The views of a scene show one set of named points, each view turned or mirrored, shifted and resized as a whole, with a little noise and some points left out.

Scene 1
View 1
j281: [-30   1   2 -27 -18 -10 -11   0  17  11  -4  -4  25 -15 -17  11  20 -27
  -8  -2]
j423: [-16   3  13 -26 -17 -20 -25  -2  17   8  -9 -16  10 -30  -7  -3   9 -28
  -3  -2]
j816: [-31   7 -11 -26 -17 -21  10  -9  13   5   3  16  11 -13  -9  32  20 -22
 -17  -7]
j190: [-38   0 -16 -23 -18  -6  13  -2  12   9   2  16  31   2 -19  30  29 -22
 -12  -7]
j803: [ 46 -27   1  14 -12  -2 -25   5  -3   3 -28 -54   3 -13  10 -34  12  15
  16 -19]
j240: [ 14  -3  -8  -8 -16 -31   3 -10   4  -1 -11 -11 -21 -22  15  12  10  -1
  -9 -18]
j422: [-10   1  14 -22 -19 -18 -27  -1  17   7 -12 -20  10 -29  -6  -8  10 -24
  -2  -2]
j181: [ 19  -8 -23   2 -15 -26  22 -11  -2  -3  -8  -3 -21 -10  18  23  15  10
 -11 -22]
j518: [  6 -20  -9   0 -14   7  -7   7   4   9 -16 -26  26   1  -8  -9  24   0
   8 -13]
j145: [ -7   7  -7 -20 -17 -36   8 -13  10  -1  -2   8 -17 -25  10  27  11 -14
 -15 -11]
j517: [  0   2  12 -20 -18 -28 -25  -5  15   4 -12 -19  -6 -34   3  -6   5 -20
  -4  -6]
j870: [ 25 -16  18  -4 -13  -7 -46   7   9   7 -23 -53   9 -27   1 -38   7  -7
  16  -7]
j652: [-10  -6   4 -16 -15  -7 -19   2  12   9 -11 -19  22 -15 -12  -4  17 -18
   2  -6]
j674: [-27  -2  -8 -20 -19  -7   3  -2  12   8  -3   3  27  -4 -15  19  24 -20
  -8  -6]
j650: [-10   6  13 -26 -17 -26 -25  -5  16   6  -8 -15   1 -33  -1  -1   7 -24
  -5  -4]
j389: [ -2   6 -22 -13 -17 -38  29 -17   4  -4   2  18 -26 -17  17  42  13  -3
 -21 -20]
View 2
j650: [-29  -6 -30 -14   4  21  24 -25  -1   7  11   6  21 -22  -3   9  13 -18
  21 -28]
j389: [  5   3 -22  19  -5   2  21  -9  -2   0  20  -4  11   4  24  29  15  20
 -16   3]
j190: [-22 -10  -4 -15   0  17  12   4 -20   4  12 -51  23   0   7 -17  15  14
  10  -7]
j652: [-23  -4 -14 -30  10  16  13  -1   4 -10  19 -14  17 -17 -14  -6   8 -19
  29 -25]
j816: [-20  -8 -15  -4  -4  16  18  -9 -19   9  12 -31  22  -3  14  -3  16  13
   4  -7]
j145: [ -9  -1 -25   7  -2   8  22 -16  -3   3  15   1  15  -5  14  21  14   7
  -2  -9]
j517: [-22  -2 -29 -17   8  16  21 -19  10  -3  16  14  17 -23  -8  12   9 -23
  22 -27]
j281: [-28 -10 -10 -22   3  20  16  -4 -14   3  11 -33  23 -10  -3 -14  12  -2
  21 -17]
j674: [-22  -8  -8 -20   2  16  13   3 -13  -1  13 -35  20  -5   1 -13  13   4
  16 -13]
j423: [-31  -8 -23 -24   7  22  20 -17   0   3  12  -3  20 -21  -9  -2  10 -22
  27 -29]
j870: [-18   3 -21 -43  22  11  12  -2  33 -29  26  20   7 -30 -34   3   2 -53
  44 -40]
j518: [ -8   2  -2 -37  15   4   3  20  16 -30  27 -21   7  -8 -18  -8   4 -20
  28 -19]
j422: [-30  -6 -21 -31  11  20  18 -12   7  -6  15   2  18 -25 -18  -2   8 -29
  34 -34]
View 3
j422: [-19 -13 -15  -7   9  24  13  30   0 -11   3 -16   5  -3  10 -20   8 -18
 -11  15]
j870: [-14 -12   2 -33  -8  50  18  25  -9 -30  10  -5   7 -24 -15 -21  18  -9
 -23 -15]
j145: [  0  -8 -17  14   6  12  -3  11   6  22  34 -24  -4   6  39  -9   6 -21
  18  27]
j518: [-17 -17 -13 -13   5  16 -17   9 -22  -1  20   3  22 -22  -9  -6  -6 -15
  -9 -17]
j517: [-10 -11 -11  -6   2  31  15  26   5  -8  15 -20  -1  -3  17 -20  15 -15
  -5  16]
j803: [ -1  -9   7 -36 -18  54  -3   5 -18 -17  33   3  11 -37 -18 -10  16  -4
 -12 -36]
j181: [ 11  -6  -7   4  -8  21 -21  -9  -8  27  56 -12  -1 -10  28   0   4 -15
  24  -1]
j650: [-14 -10 -16   2   9  20  16  31   8  -6   8 -23  -3   5  25 -21  11 -20
  -4  28]
j652: [-22 -16 -18  -7  11  14  -1  23 -10  -7   6  -8  13  -9   2 -14  -1 -19
 -10   6]
j389: [  9  -5 -17  20   3   8 -16  -2   3  38  52 -23  -5   7  49   0   0 -21
  30  24]
j816: [-18 -15 -31  21  22 -11 -12  16  -4  22  20 -17   8  10  30  -5 -10 -27
  11  29]
j190: [-28 -19 -36  21  30 -22 -23  14 -14  20  12  -9  20   5  18  -5 -20 -30
   5  20]
j240: [  6  -5  -6   0  -5  28  -4   5   1  14  44 -17  -3  -7  28  -9  10 -13
  15   8]
j423: [-22 -13 -19  -2  12  17  12  30   2  -9   3 -17   6   0  15 -19   7 -20
 -10  20]
j281: [-29 -18 -30  10  24  -7  -8  23  -9   6   4 -12  17   3  11 -12 -11 -26
  -4  19]
View 4
j181: [-19   3  -1 -11   8   9  10  -3  12  11 -12  -1   2   0  -5   6   3   7
   8  24]
j240: [-14  -7   1 -14  -1  -2  11  -5   1   2  -9  -4   0   0  -9   6   2   6
   8  24]
j803: [ -3   7  25  -6   5 -18   9   0 -19  10 -16 -38  -2   9 -16   3  -3 -13
   2  -3]
j518: [ -1   9  12  -7   8 -14   0   3   6  -5  -1 -18   3  10  -3  -9  -1 -17
   3  -3]
j281: [  2  -7  -4 -15  -3 -15  -3   1  18 -28  15   7   4   5   2 -17  -1 -11
   7  11]
j674: [ -2  -3  -5 -14   1 -10  -3   0  21 -22  12   8   4   5   3 -15   0 -10
   7  11]
j423: [  3 -15   1 -16 -10 -22   1  -3   1 -26  11  -2   0   4  -6 -10  -1  -9
   7  12]
j870: [  5  -8  21 -10  -8 -31   6  -2 -25  -8  -7 -33  -4   8 -17  -1  -5 -14
   3   0]
j145: [-13 -13  -9 -17  -5   1   8  -6  11  -9   0  10   1  -3  -4   1   1   9
  10  33]
j816: [ -6  -8 -13 -16  -1  -3   0  -2  25 -22  13  18   4   1   3 -11   1  -1
  10  23]
j389: [-20  -5 -13 -16   4  13   9  -6  21   1  -4  16   3  -5  -3   4   6  15
  10  36]
j652: [  3  -6   6 -12  -4 -20   0   0   2 -19   7  -8   1   6  -5  -9  -3 -13
   6   6]
j422: [  2 -16   5 -16 -12 -23   3  -4  -7 -23   6  -7  -1   4  -9  -7  -3  -6
   7  14]
View 5
j816: [  5 -12  -3  11  -5  -2  -5   7  16   4  -7  30   2  15  10 -28  -7  -1
   2   8]
j674: [ 10 -18  -3   7  -9 -12  -9   2   8  -5 -20  35   0  27   1 -14  -9  -4
   0   3]
j422: [ 20 -31   1   5  -5 -14   3  -7 -16   4 -25   2  -8  19  -5  -4  10 -15
 -30   2]
j145: [  4  -3   6  14  -3   1  -4  -6  18  14  -3   6   6  -4   8 -28  -4   1
  -3  10]
j423: [ 18 -31  -1   6  -6 -10   3  -1 -15   4 -22   8  -9  21  -3 -10  10 -15
 -28   4]
j803: [ 31 -11  15  -6  -9 -39 -14 -58 -15 -12 -48 -25   9   6 -38  34   1  -7
 -24 -14]
j181: [  8  13  15  10  -3 -13 -12 -34  24   5 -11  -9  18 -16  -7  -8  -8   8
   5   2]
j517: [ 17 -24   4   8  -2 -12   4 -13 -14  11 -20  -9  -5   7  -5  -8  13 -13
 -31   3]
j652: [ 18 -26   0   3  -8 -19  -5 -10  -9  -4 -30  15  -4  26 -12   2   0 -11
 -18  -3]
j518: [ 23 -14   4  -4 -12 -35 -18 -33  -1 -19 -43  13   7  25 -28  20 -11  -4
  -4 -11]
j190: [  6 -15  -6  10 -10  -9 -12  10  18  -6 -16  47   0  29   5 -22 -15  -1
  10   5]
j870: [ 33 -31   7  -3  -6 -31  -3 -37 -30  -4 -44 -19  -5  18 -29  25  13 -19
 -41  -9]
j389: [  1  11  12  16  -1   4  -6 -14  30  15   4   0  15 -18   9 -31  -8   7
   7  12]
j650: [ 15 -28   1   9  -2  -6   5   0 -10  13 -16   0  -9  11   3 -18  12 -15
 -29   7]
j281: [ 11 -24  -5   7  -9 -12  -6   7   1  -4 -21  35  -6  32   1 -15  -5  -8
  -6   4]
j240: [ 12  -1  12  10  -2 -10  -4 -27  10  10 -12 -13  10 -11  -6 -10   0  -1
 -12   4]

In a view up to two points have been moved. Name them for each view, in the order of its rows, or write none.
view 1 | j281, j650
view 2 | j422
view 3 | none
view 4 | j423
view 5 | j145, j518
